Each row is a point on a landscape with many valleys, with its height.
From any point a ball takes the steepest step (drop divided by distance) to one of its 2 nearest points. It stops when none of these is lower. Distance is the straight distance between rows; heights are no part of it.
(797): 163,126,165,118,149,156,81,84,146,125,97,144,124,119,139,138,53,100,139,100,142,101,102,176,119  h=2.03
(606): 177,117,161,141,102,142,130,108,119,164,136,125,163,128,118,108,160,154,87,154,165,126,132,160,108  h=6.14
(28): 110,123,97,148,82,89,151,161,136,124,146,111,135,130,115,162,118,182,124,132,105,66,162,68,126  h=5.50
(343): 162,163,104,123,182,147,99,99,172,168,98,156,106,108,148,172,156,123,125,118,92,146,139,130,86  h=2.53
(707): 159,171,123,165,102,102,157,115,152,159,135,126,153,107,115,138,151,206,113,151,132,95,154,162,97  h=1.80
(497): 164,101,137,123,141,158,75,92,123,135,115,147,131,122,126,120,86,97,134,94,146,120,103,150,112  h=3.72
(305): 122,148,137,142,180,136,172,84,154,123,124,135,101,95,195,133,146,162,124,101,116,104,152,181,103  h=3.68
(353): 99,105,192,126,129,133,121,156,118,98,134,134,118,137,111,90,102,120,134,168,145,137,107,159,175  h=5.52
(509): 131,141,117,135,124,121,129,132,167,122,144,130,147,136,137,141,170,171,126,128,114,148,145,136,112  h=2.12
(382): 162,148,115,152,97,93,138,134,152,151,157,125,170,124,97,125,153,183,104,154,145,116,158,148,106  h=1.16
(505): 99,147,121,120,92,71,133,165,88,106,140,65,142,172,126,98,87,133,103,143,128,77,176,80,160  h=5.91
(414): 98,112,172,129,168,152,167,125,114,104,135,151,86,100,188,115,115,139,135,90,128,97,146,151,142  h=4.40
(553): 124,108,144,122,169,159,106,121,105,113,106,161,96,124,170,121,103,109,136,68,118,121,149,124,165  h=4.65
(163): 130,98,86,102,88,111,162,135,90,113,129,80,179,159,85,94,109,99,122,137,173,143,110,118,164  h=4.57
(793): 103,140,105,130,84,75,140,169,98,109,138,67,136,165,124,128,83,150,96,128,110,69,169,57,142  h=5.53
(93): 98,126,171,126,162,146,150,158,114,94,146,135,97,127,164,114,134,151,133,102,130,132,142,147,147  h=4.96
(444): 115,87,154,133,128,147,105,94,111,115,119,160,117,118,127,101,95,111,138,109,139,105,119,140,157  h=0.73
(155): 83,111,190,130,166,162,115,154,103,91,127,139,92,144,118,118,109,95,147,138,121,154,88,145,158  h=4.30
(354): 153,148,79,119,130,140,101,133,153,185,125,136,129,106,96,175,177,98,140,152,107,154,109,87,60  h=5.34
(613): 127,105,82,109,69,91,175,144,77,119,134,81,180,146,89,104,110,117,125,127,162,103,135,88,172  h=3.65
(693): 107,114,178,125,192,176,105,140,106,116,117,141,84,133,142,132,120,93,139,125,119,142,87,153,137  h=3.41
(341): 137,143,85,123,88,88,122,153,163,138,154,118,167,126,87,152,161,138,146,128,130,156,142,117,119  h=6.48
(254): 122,115,94,136,58,85,169,153,88,116,144,92,163,143,94,119,105,145,112,120,137,87,149,66,151  h=4.41
(290): 155,130,174,118,145,133,99,66,155,125,97,158,113,102,137,135,61,105,144,115,155,88,123,193,117  h=2.89
(834): 116,96,124,125,107,145,130,122,98,110,135,135,124,140,138,101,133,125,123,103,133,143,129,125,152  h=4.20
(829): 132,91,121,136,118,146,119,126,107,123,137,117,144,147,115,116,146,106,115,120,153,160,102,138,125  h=1.43
(361): 185,116,143,158,119,152,116,103,105,175,135,127,156,112,111,111,148,135,86,151,161,148,121,147,87  h=6.98
(119): 121,132,127,141,155,124,138,131,161,116,140,135,115,132,162,139,173,165,122,118,105,146,142,147,121  h=2.82
(377): 160,161,126,162,118,119,153,89,144,158,127,136,132,111,131,128,163,191,112,137,129,115,148,168,95  h=2.35
(61): 133,109,71,119,133,151,116,132,88,149,121,94,140,143,97,135,157,69,118,127,138,151,81,94,61  h=7.28
(555): 134,161,118,132,127,119,117,136,195,148,140,129,132,124,137,152,171,162,139,160,105,156,126,128,103  h=1.36
(16): 97,123,178,130,139,124,148,165,113,98,151,118,123,144,156,98,112,165,119,126,130,119,153,132,154  h=5.47
(132): 117,134,87,117,146,116,116,128,183,141,120,165,118,121,145,180,180,130,148,119,97,154,139,124,154  h=2.69
(647): 169,170,118,132,176,137,120,67,144,158,94,133,119,117,171,151,123,140,122,81,116,121,155,159,83  h=3.11
(269): 95,106,172,130,135,151,109,117,108,99,118,159,86,112,142,98,94,114,154,103,129,121,120,136,171  h=2.52
(164): 142,136,158,107,208,162,120,102,133,124,96,135,92,125,187,148,103,105,124,81,122,117,124,170,109  h=0.99
(593): 126,82,109,113,95,130,142,141,104,121,124,89,158,154,84,97,118,85,122,155,170,151,76,128,147  h=5.24
(731): 89,142,110,106,112,76,145,178,182,119,150,130,123,134,151,156,132,182,158,131,98,94,153,99,155  h=4.93
(390): 124,151,116,106,135,128,111,156,197,163,137,138,117,134,140,179,182,131,136,167,97,171,109,125,109  h=0.77
(517): 87,119,168,129,161,157,106,153,97,92,123,142,83,158,95,119,110,71,158,157,108,153,63,133,160  h=4.83
(571): 81,163,177,92,92,99,158,170,78,101,138,97,119,149,115,69,54,104,135,160,137,138,129,99,195  h=5.95
(576): 135,142,89,155,84,77,144,157,151,139,159,118,162,132,93,160,130,178,124,136,125,73,160,103,124  h=5.85
(860): 85,130,150,117,165,157,128,148,88,107,136,120,79,171,94,127,124,50,165,155,105,139,46,124,155  h=5.21
(876): 169,166,129,163,132,130,137,70,131,170,105,144,125,91,142,129,148,158,117,121,135,136,146,163,71  h=3.14
(442): 129,101,107,121,111,136,124,130,108,118,133,86,158,158,96,124,146,92,107,143,152,166,92,118,115  h=3.83
(543): 102,106,171,120,122,137,124,161,105,101,143,114,128,157,127,94,107,116,119,142,140,155,116,143,168  h=6.01
(782): 113,118,90,140,81,86,155,169,111,117,139,83,143,142,104,138,108,156,117,128,113,76,162,60,142  h=5.00
(43): 79,158,164,107,81,104,160,157,97,92,129,132,114,133,98,64,54,98,144,189,131,134,106,81,202  h=5.74
(396): 128,146,132,140,163,135,151,101,169,132,123,135,101,98,176,136,169,174,128,108,109,127,149,160,105  h=3.37
(211): 130,134,87,144,87,81,142,147,149,121,156,129,160,131,101,146,152,163,140,120,120,116,149,104,134  h=6.15
(814): 109,113,161,129,146,150,129,111,102,100,124,161,88,112,170,114,105,142,139,74,125,108,143,127,153  h=3.64
(216): 88,142,151,118,89,89,153,177,80,96,149,88,133,162,139,84,83,150,113,133,132,93,161,84,164  h=6.27
(655): 148,116,183,133,129,139,118,60,147,138,106,154,108,92,136,126,87,115,125,139,171,83,119,188,122  h=3.66
(76): 125,151,112,115,163,140,108,130,199,166,119,160,98,119,160,182,188,128,138,160,92,156,116,123,103  h=1.28
(205): 82,107,184,131,128,138,118,148,121,89,119,141,115,136,88,94,94,94,154,186,121,148,93,134,181  h=5.05
(147): 180,158,101,163,127,141,116,95,139,170,122,138,136,81,112,134,159,141,123,131,122,155,142,140,73  h=3.95
(830): 100,125,162,124,101,110,143,168,98,103,148,107,135,145,144,91,99,155,112,136,135,109,150,115,163  h=5.92
(491): 161,145,147,114,175,161,111,80,142,145,94,131,104,125,189,144,99,115,126,84,125,120,132,172,94  h=2.06
(621): 142,122,175,133,143,148,128,71,135,140,121,142,103,101,164,123,111,133,128,118,153,114,122,190,108  h=4.49
(261): 157,117,100,121,83,87,151,148,107,124,151,101,195,146,87,110,138,133,100,136,166,116,147,115,138  h=2.26
(456): 120,120,69,110,91,86,128,142,169,122,147,117,156,135,100,167,161,124,148,118,116,173,135,105,141  h=6.74
(470): 139,150,150,143,170,140,157,61,132,139,103,130,103,104,185,124,125,136,122,102,145,107,133,196,95  h=4.23
(59): 143,100,115,121,146,168,82,104,107,128,119,140,131,134,134,122,105,88,127,95,132,128,100,126,124  h=5.19
(166): 167,104,145,132,87,128,128,126,114,143,138,125,173,136,110,110,148,142,89,142,164,114,127,153,141  h=5.22
(779): 153,102,70,127,131,145,116,132,86,153,118,115,162,116,85,120,145,74,114,121,170,151,86,108,66  h=8.02
(23): 103,118,100,123,142,119,129,145,156,110,117,160,115,127,154,155,171,136,142,105,99,145,161,104,162  h=3.57
(250): 125,124,66,119,128,141,118,129,112,133,131,105,143,142,98,154,181,90,120,128,117,162,97,100,81  h=6.55
(855): 145,143,91,124,168,132,96,111,188,153,111,162,107,111,147,177,179,125,139,129,98,151,128,127,110  h=1.88
(192): 121,121,181,121,211,170,123,120,121,107,116,142,83,116,172,137,110,97,134,104,129,134,113,167,129  h=2.28
(189): 160,102,100,127,94,125,138,133,104,145,139,123,196,136,90,108,153,129,98,136,176,134,127,125,127  h=3.82
(908): 185,174,102,137,174,145,107,80,161,172,87,133,115,106,154,169,131,131,124,110,104,145,151,138,66  h=3.12
(760): 154,139,104,136,91,89,130,154,128,138,153,99,194,145,101,124,147,152,99,144,155,109,162,127,127  h=1.02
(411): 93,131,168,107,109,118,138,171,96,94,130,96,122,162,116,81,83,98,142,159,133,154,109,116,190  h=6.23
(683): 94,138,115,129,120,99,156,157,157,116,145,137,113,122,150,155,143,191,142,119,90,92,160,103,136  h=4.69
(700): 159,149,88,143,130,156,102,124,133,195,124,132,129,91,103,164,160,117,143,169,89,144,122,90,37  h=4.94
(492): 173,155,99,159,131,149,110,108,147,190,117,145,137,79,105,145,154,127,132,161,100,170,139,118,51  h=4.50
(173): 140,137,81,120,123,133,111,132,157,149,136,123,136,128,111,169,183,106,135,130,106,177,108,99,88  h=5.87
(466): 137,108,130,108,172,167,86,116,114,114,106,147,111,147,156,128,88,83,146,81,124,134,110,122,148  h=5.86
(493): 116,85,130,122,104,144,121,114,106,105,122,150,131,132,110,92,102,102,140,112,148,129,111,120,173  h=3.19
(107): 92,123,96,126,128,97,150,144,147,104,133,157,100,112,154,156,152,170,143,100,88,110,167,88,148  h=4.34
(578): 77,131,164,114,103,126,136,143,114,80,119,155,111,125,93,76,82,98,153,184,122,137,104,104,196  h=5.46

Where does a ball stop that starts at each point below?
(860) | (164)
(517) | (164)
(341) | (613)
(456) | (613)
(779) | (760)
(61) | (760)
(683) | (390)
(361) | (760)
(492) | (760)

Call two points neighbours if one is among the 2 nearest of the other. Go from one point of each pair to the other, from neighbour to neighbour, staying as low as possible. Name the highest point that can't be avoided.
(829) and (613) | (593)
(829) and (444) | (834)
(797) and (613) | (466)
(164) and (797) | (621)
(390) and (164) | (908)
